Each scene shows the same named points in several views. A view is turned or mirrored, and shifted as a whole, has a little noise and may leave points out.
In the rows, 100 means zero.

Scene 1
View 1
Fal:  90 110 121 115  93 100 105  78 110 101 126  82  87 142 109 126
sikub: 106 112 121 105  93  99 100  99  98 100 101  91 115 118  76 122
fuzi: 119  96 133  92  95 108 111 115 115 124  89  78 135 128  79 107
bupe:  82 114 114 123 100 107  99  67  96 106 110  96  96 128 108 125
foli:  80 128 115 121 100 107 102  71  88 109 100 101 105 119  98 124
mog: 104 114 113 113  93  89  93  91  92  82 117  95  97 111  74 138
muziv:  99  94  93 123  93  98  76  77  97  93 121 102  92 111 102 132
vem: 107 110 137  97  93 101 113 108 110 110  97  80 121 131  78 116
nopo: 114 109 116 104  94  98  94 102  97  94 107  93 111 111  72 128
Guda: 103 117 119 108  94  95  99  96  96  90 108  96 109 113  75 129
Dev: 105 116 129 103  93  94 105 101 105  91 115  81 101 126  78 129
goko:  91 109 118 116  95 100 102  78 105  98 118  89  93 133 104 127
pil:  89 117 112 121 100 108  94  76  92 109  97 105 109 111  97 121
Zuf:  81 126 112 122 101 108  99  66  86 111  94 106 109 112  95 123
vuli: 115  99 124 100  98 113 100 107 106 122  82  95 136 111  76 108
pum:  98 110 117 111  94 100 102  88 104 102 114  88 100 130  96 123
vov:  90 112 107 121  96 106  93  74  93 106 102 106 107 111  95 123
Sadod:  96 109  96 122  96  95  80  75  84  87 116 108  94 102  88 135
dis: 102 112 133 104  94  98 109 101 112 100 111  77 105 138  88 125
kivin: 104 103 120 107  96 104 101  95 107 109 107  87 113 124  95 119
View 2
vov: 100 107 105  94  92 105 106 111 113 103 115 102 103 103 103 100
dis: 105 137  56  79  97  88  93  99 121  94 117 122 112  78  89 118
vuli:  97 146  79  88  78 118 103 108 108  94 108 102  64 115  88 115
Sadod: 107  96 100 103 104 106 112 104 127 106 133 106 117  92  82  89
goko: 100 118  88  81  95  89  96 107 116  97 115 114 119  80 105 108
Guda: 104 123  83  90  95 102 100 105 117 101 114 112 103  97  97 107
kivin:  98 130  80  84  85 100  97 110 112  93 110 111  99  92  95 112
muziv:  96 104 104  93  95 104 105 110 122  98 135  97 119  76  81  92
Fal:  98 115  88  79  97  80  93 107 116  97 111 117 126  70 109 113
foli: 106 105 105  93  95  97 102 108 114 109 108 115 108 105 118 103
sikub: 109 132  73  91  93 102 102 102 118  98 113 115  94 105  89 109
vem: 106 147  58  82  89  99  95 101 112  97 102 123  84 104  98 121
pum:  99 123  84  84  93  95 100 106 117  97 113 113 111  88 100 112
fuzi: 102 160  61  77  74 109  96 110 105  88 102 107  72 105  92 127
Dev: 112 132  60  88 100  94  98  98 120 102 116 126 108  91  91 113
nopo: 108 132  70  96  95 108 105 101 121 101 121 115  96 102  77 104
mog: 112 117  74  98 109 100 105  96 127 106 126 119 116  92  82  98
pil: 102 110 102  94  91 107 107 109 115 104 113 108 101 106 103 103
View 3
kivin:  93  77 107  90 101 100 108 114  97  98 106 111  80  97  94  87
pum:  89  76 105  93 101 104 112 108  87 105 108 106  74 104 110  80
vem:  91  59  97  97  92 104 110 121  96  99 104 105  52 101  90  98
fuzi:  87  62  92  87  83 108  98 126 104  95  97 114  52  86  76 101
nopo:  80  73  97  88  94 109 106 110  79 108  97 102  70 103 113  78
Fal: 105  83 123  96 113  84 123 107  96  98 129 113  93 107 103  80
muziv:  92 100 113  82 105 102 106 100  86 108 106 116 112  98 119  61
foli: 100  83 111 116 119 110 111  94  93 106 102  94 104 114  92  80
bupe: 103  88 117 107 118  98 115  99  98 101 110 105 111 108  98  78
dis:  95  66 109  98  98  95 120 118  92  96 119 110  63 104 102  91
Dev:  89  70 106  93  98  98 119 115  83 103 116 104  60 111 112  83
Sadod:  83  95 109  92 109 110 108  92  77 115 100 101 108 108 129  60
sikub:  85  72  99  95  99 111 106 108  88 106 100 101  69 102 101  85
Zuf:  98  91 113 117 121 116 105  84  92 110  94  93 122 112  97  72
mog:  83  80 109  95 103 104 116 102  71 113 105 101  80 113 128  68
vov:  94  89 106 104 111 112 104  96  95 105  98 102 106 106  99  77
View 4
goko: 121  81 111  95  92  92 103  77  97 101 103 115  96 109 117 111
muziv: 128  94 125 110 104  73 115  95  89  99 108  90  86 103 124 102
vem: 106 107  99  62  81 105  99  86  88  91  88 116 101  99  83 125
Fal: 124  71 112  98  91  95 100  72  95 103 102 122  92 111 118 114
Dev: 112  89 111  80  78  88  96  85  88 108  98 110  99  95  96 129
kivin: 114 101 110  82  95  99 110  88  90  90  95 109  93 107 102 111
bupe: 118  81 107  95 105  91 110  83 105 100 107 108 105 112 130  99
dis: 115  90 104  74  80  97  96  76  87  99  93 118  97 104  97 125
vuli: 106 128  99  59  96 105 117 104  91  80  88 103  98 103  85 104
fuzi: 103 128 101  52  79 113 107  96  82  80  76 118  87 100  62 126
Guda: 113  94 106  81  91  90 108  90  94  99 103 103 104 100 106 111
pum: 118  89 111  87  91  93 104  83  93  99  99 110  97 106 108 113
mog: 113  91 115  94  83  70 101  92  87 112 106  92 102  87 107 120
sikub: 111 105 105  76  86  89 106  95  90  97  98 100 103  96  96 117
foli: 114  87 101  86 102  93 107  86 109 102 109 103 121 106 127  98
Zuf: 111  94 100  85 108  91 112  91 110  96 110  97 123 102 127  94
nopo: 112 109 110  79  85  80 105  98  84 100  98  94  99  91  92 119
pil: 112  98 102  86 105  90 114  94 104  95 105  99 113 103 119 100

Which points are out of place in each view (at most two, in the order of its rows)? Write none if all are in place.
view 1 => Guda
view 2 => dis
view 3 => pum, Zuf
view 4 => fuzi
